Each row is a point on a tangle of strands that fork and nearly touch. The rows are in no order.
Two points are linked if the straight distance between their rows is under 30.7. Some points are linked to none.
j672: [ -7  -9   2   1   8  -5 -23  10  -8  -3  -7 -16  21  -7  11  11  17 -11
  10  -3 -15   5   4  16]
j430: [-18  -2  -9  17  -2 -19   2  15  -9 -11   1 -14  11  -1   4  -5 -10 -28
  -8  -2  -4  -3  18 -23]
j663: [ -1  10   7  -6  16   7 -14   8  10  10  -2  16   4   2  -6   3 -17   3
  -6  -7  26 -14 -14   7]
j514: [-19   0 -11  19   3 -17  13  17  -8  -9   3 -17   1  -1  -9 -10  -9 -22
 -10   1   4  -3  12 -33]
j393: [ -1  -6  -3   2   8  -2 -28  -1   0   4   4   0   0   4  15   5 -12  -2
  -1  -2  -9  17  -7  19]
j433: [  8  -1   4  12   6  16  -4  -9   0  11   4 -12  -6   8   0   6 -15  14
   4  16  -3   5 -15 -12]
j822: [ 10   3   1   5   9   9  22   3   0  -3   0 -15 -12  -5 -15  -2  -5 -24
  -1   5  -3  -7  14 -17]
j647: [-17   2  -3  10  -8   5 -17 -12   1  -3   6  10   0   5   2  -2   6   3
  16  -2  -5  37   4  15]
j141: [ -5   6  -6 -18  11  11  -4  -2   7   4   0  22  -2  -1   0  -4   4   6
  -7  -3  27 -13  -1  21]
j555: [ -3  -8 -12  15 -18 -12  17  -1  -9  -9  -8 -11   9   2  -9  -7  13  -1
  10 -12  -5   4  20   6]
j265: [-12  -1   1  14 -25  -7  -5  -3  -9   0  -3  -1   4   1 -15  -4  21   6
  25  -7  -6  20   8   9]
j496: [-21   2   6   7 -10   1 -13  -3  -8  -3   1   7   9   0   5   5   9  -2
  18   5  -8  37   9  19]
j739: [ -9   5   8   1  14   0 -20   7  13   9  14  -1   2   9   8   5 -27  20
  -1   4  -1  11 -21 -11]
j262: [ -3  12   5 -13   2  -3  -8  12  24   1  16  -8   0  -1  -7   3  -4  30
 -10  -4   9  -4 -21 -13]
j194: [-16   1  -3  15   1   9  23  12  -7 -12   2 -28 -13  -2  -9  -3  -4 -12
   1  12  -3  -5  14 -29]
j470: [  8   6   9  -9   9  11   1  -3  10  11   2   0  -1   4  -7   4  -3  19
  -4   8  13 -11 -20 -15]
j580: [ -8   3  -9 -13  13   8  -4 -11   7   4   8  17  -6   0   5  -6   3  13
  -5  -1  27   0   6  17]
j30: [ -4   6  -2 -24  -6  -2   6  -9  -1  -2   8  21  -7 -10  12  -2  10  11
 -12   5  14  -7   3  15]
j688: [ 12   9   4 -14  12  10  -1  -4   6   6 -10  15   3  -5  -6   1   3  -5
  -6  -3  14 -24 -12   0]
j604: [-18 -12  10  -1 -14 -15 -17  15  -9   4 -10   1  27  -6  12  -1  22 -14
  19   3 -11   1  13  -5]
j249: [  6   9   0 -20   6   7  -3  -1   5   3  -7  19   2  -5  -3  -1   6  -1
  -9  -5  17 -23  -9  12]
j297: [ -3  14   0 -25  -8   1  -4  17  14  -5   9  14  -3  -7  -1   2   2  15
 -18  -4  12 -10 -11  17]
j865: [  0  -2  -4 -20   3  -8  15 -20  -3  -2   8  20  -6  -7  12  -4  12   9
  -7   6  11  -1  11  13]
j26: [  6  -7  -4 -13  -3 -14  27 -19  -8  -4   4  17  -4  -4  11  -6   9   5
  -3   6   1   3  18  10]
j286: [-15  -5   5   3  -8  -7 -20   9 -13  -5  -7  -5  18  -5  12  11  13 -11
  14   0 -13  14   9  17]
j110: [ -7  -4   2   8 -24 -11  11  -4  -9  -5  -1  -1   5   3 -10  -8  28  12
  22  -9  -8  22   6  11]
j126: [ -1  -3  -4  15  -8  -3 -21  -7  -9  -2   1  -7   1   0   0   8  -3  -6
  11  -2 -10  14   4  13]
j376: [ -1  -8 -11   8   0  -5  10 -20  -6  -7   2   0   1   5  -2  -4   9   4
  12  -1   4  17  17  16]
j554: [-17 -10   4   5  -9 -17 -12  14 -10  -3  -8  -5  28  -2  15  -1  16 -21
  12  -2 -14  -2  14 -10]
j892: [ -1   1   9   7  13  38  13   6   5   0 -22  17  -3  22   4   5 -14 -12
   0  15   1 -13  -5 -14]
j205: [  4 -11 -11   3 -22 -19  33   7 -11 -11  -6  -3  -3  -3   2 -12   6  -2
  -6  -9 -15   1  20   4]
j721: [ 10   2   3  15   6   8 -11  -8  -6   8   4 -15  -2   0   2   9 -13   3
   4  10 -10   8  -8  -6]
j607: [  0  16  12 -21  -1  -2  -2  21  21  -2  13   0   1  -3 -10   7  -4  22
 -13  -3  10  -8 -20  -4]
j150: [ -8   8   3   2  10   1 -18   4  18   8  14  -5   1   7  -2   2 -21  24
   0   1   6   6 -21 -16]
j917: [ -1  -2   9  -2  19  -2 -21   7   7  13   9  -2   4   6  15   6 -23   9
  -4   3  -7  12 -22   1]
j295: [ 18   4   5   1  16  13   2  -7   2   9  -7   5  -5  -1  -5   0 -10 -20
  -1   3   6 -15   3  -6]
j415: [-10  -6 -15  21 -19 -15  14  11  -8  -8 -11 -14  10   0 -10 -12  11  -7
   5 -15  -3  -2  18 -10]
j146: [ 14 -12  -3 -10 -16 -15  17 -11  -8  -4   0   4 -12  -4   4  -8   4  -1
  -2  -4 -12  -8  11   6]
j261: [  9 -12  -8  -9 -12 -14  31 -11 -10  -5   0  10  -6  -2   7  -9   6   1
  -3   1  -8   0  20  11]
j548: [  5 -11  -9   2 -15 -17  37  -4 -11 -10  -3   2   3  -1   3 -10   9   4
  -4  -2 -10  10  21   9]
j349: [ -3  13   3 -17   9   4 -10  13  17   3   4  12   2   1 -12   0  -5  11
  -9 -10  24 -14 -13  11]
j799: [ 14  -6  -7   1   4   1  -3 -14  -1   5  -1  -1  -9   2  -4  -4  -5  -9
   3  -1   4  -8  12   9]
j212: [-14  -5  -2  14  -9 -16  -8  12 -14 -10  -6 -12  21  -2  13   3   2 -22
   4  -2 -10  -2  18  -5]
j831: [  6  19  11 -16 -11   1   4  -1  -4  -1  -8  23   1 -16   1   7   1  -5
 -16   3  -1 -25 -15  -3]
j899: [ 11  -4   6  -4  -1  25  28  -1   2   0  -7 -10 -19   2  -5  -2   6  -4
   1  13 -10 -11   0 -22]
j108: [  2  -7 -10  -1   8  -1   6 -24  -3  -2   3   7  -5   5   2  -5   5   4
   7   2  11  11  17  17]
j802: [ -3   7  -3  -3   4  -3 -17   2  23   4  15  -8  -2   2  -6  -2  -8  28
  -3  -6   6   3 -22 -15]
j904: [  7   1   8   1   7  22   5  -6   5  14  -2  -2  -5  13  -2   4 -11  17
   3  17   8  -7 -14 -15]
j895: [-12  -5 -17  20  -9 -20  16  17  -4  -9  -7 -17   5  -3 -12 -15   6 -13
  -5 -15  -1  -5  12 -23]
j23: [ 10  -7  -6   1  -9  -8 -12 -16   2  -2   7  -8 -10  -2  -6  -4  10  11
   6 -11  -9   6 -11   1]
j964: [ -1  -8 -11  12 -12  -7   9 -12  -9  -8  -3  -6   4   5  -8  -3  11   1
  15  -6  -3  11  17  14]
j15: [  3   0  -5   3   5  -7  28  13  -1  -8   0 -19 -10  -8 -20  -7   0 -23
  -6  -1  -3  -9  17 -18]
j371: [  4  -9 -11   6 -18 -21  29  16  -8 -11  -7 -13  -3  -6  -5 -11   7  -6
  -8 -14 -15  -5  15  -5]
j391: [ -3  -4  -8   4   5   1 -26  -9   3   5   5   5  -6   6   9  -1 -13   4
  -1  -4   2  13  -3  15]
j914: [ -2  -8  -2   1 -22 -13   7 -12  -6  -9   6   2  -5   3   0  -7  25  14
  14 -10 -11  21  -1  10]
j578: [ 11   4   6 -13   4   0  -4  -4   9   8   6  -2  -5  -3  -4   2   2  17
  -9   2  10 -11 -20 -11]
j975: [ 15 -10  -5  -2 -12 -14  16  -6  -6  -4  -1 -11  -9  -5  -5  -6   6  -5
   1  -9 -14  -7  12   1]
j463: [-20  -7  -8  15  -7 -20  -3  15 -10 -10  -5  -8  21   1  13  -6  -1 -27
  -3  -4  -8  -2  18 -16]
j148: [  6   0  -4   2   2  -2 -19 -10  12   6  11  -8  -7   1  -6  -1  -2  20
   1  -4   0   5 -21 -10]
j266: [  8   0   2  14   4   1 -18  -5  -9   4   2 -14   1  -3   5  11 -12  -7
   3   4 -12   9  -2   4]
j673: [ -8  -2 -13  13   0 -17  21  19  -2 -10  -2 -20  -2  -6 -17 -12   0 -17
 -10  -7   2  -7  14 -24]
j838: [  3  -8   5  -1  20   1 -23  10   0   6   1 -16  13  -3  10  12   1   1
   2   0 -21  16 -16  12]
j392: [ 10   8  11   0  18  12  -7   0   4  14  -6  14   3   4   0   4 -17  -5
  -4   3  18 -13 -12  -3]
j777: [-18  -2   5   7 -13  -3 -17   3 -13  -4  -3   1  14  -1   9   9  10  -8
  17   2 -11  24  10  19]
j460: [  8   5  10 -11   7  26  20  -3   6   4 -14  11   0   6  -1   4   5   6
  -4  11   3 -20 -15 -20]
j772: [  4   9  18   4  24  19   2   3   1  10 -11  19   9   8   3   8 -19  -5
  -3   7  16 -14 -15  -7]
j209: [  1  -1   8   6   1  39  10  13   4   1 -18   1 -14  23   1   3 -14 -16
  -2  18  -6 -10   2 -12]
j927: [  8   5   6   5  14  24  22   1   1  -1  -4  -7 -13   0 -10   0  -6 -24
   0  12  -1  -8   9 -18]
j817: [ -6  14  -1 -22 -14   1  -1   6   5  -5  11  20  -7 -12   8   1   5  14
 -19   4  12  -7  -4  17]
j896: [ 11  -3  -4   7   0  -2 -16 -16   4   5   6 -11  -8  -1  -8   0   1  10
   4  -5  -5   5 -13  -5]
j257: [  0  -6   4   1  12  -1 -25   9  -6   2  -2 -16  16  -7  10  13   8  -6
   5  -2 -20  12  -8  14]
j941: [  6  -5   6   1  16  -1 -23   4   0  10   4  -7   4   2  16   9 -16   1
  -4   2 -11  13 -15  11]
j614: [ 18   0  -1   1   9   6   2  -8   0   6  -4  -1  -8  -1  -7  -2  -9 -20
   1   0   3 -12  12   1]
j219: [ -2  -4 -10  -8  11   2  -1 -21   2   2   6  11  -8   3   5  -7   4   8
   1   1  18   5  11  17]
j630: [  2  -9  -6  -4 -18 -12  -3 -16   0  -8   9   1 -11   2   3  -6  19  15
   8 -10  -9  13  -6   8]
j330: [  8  18  15 -15 -13   0   4   1  -1   1   0  16  -3 -15   1  10  -1   7
 -18   6   2 -19 -20  -9]
j72: [ 10  -3  -5   4   7   3 -17 -11  -1   8   1   2  -8   4   3   0 -14  -5
   0   0   5   1   3  13]
j377: [  0   3  14   7  20  32  12   4   2   2 -19  20   6  18   7   7 -17  -8
  -1  12   7 -14 -11 -11]
j260: [ -7  -3  -7  11  -9   0 -21 -14  -2  -3   3   1  -4   5  -3   0   3   2
  15  -5  -6  23   1  14]
j871: [  0  18   8 -23   2   1  -3  24  21  -5   9   8   3  -3 -13   6  -2  15
 -13  -8  12 -10 -16   8]
j756: [ 11   9  11 -17  -8  -3   0  -1   3   3   5   6  -6 -11   2   5   2  14
 -16   3   5 -16 -19  -9]
j601: [ 15   6   8   4  16  24  13  -4   3   6  -7   2  -7   2  -4   2  -9 -17
   0  10   3 -11   1 -15]

A fork is a point with three links, a tip a point with one. Leave the first point through the second and follow the links. Name the first fork or tip that comes.
j349 / j663: j209
j212 / j463: j673
j941 / j917: j802
j772 / j392: j871
j260 / j647: j941
j964 / j376: j688

A fork is a point with three links. Follow the links from the first point to the second and name the forks in between, in order.
j249 / j514: j673
j349 / j391: j871 j802 j941
j865 / j209: j871
j393 / j647: j941
j146 / j349: j261 j871
j601 / j607: j941 j802
j297 / j371: j261
j772 / j896: j871 j802
j23 / j261: j802 j871
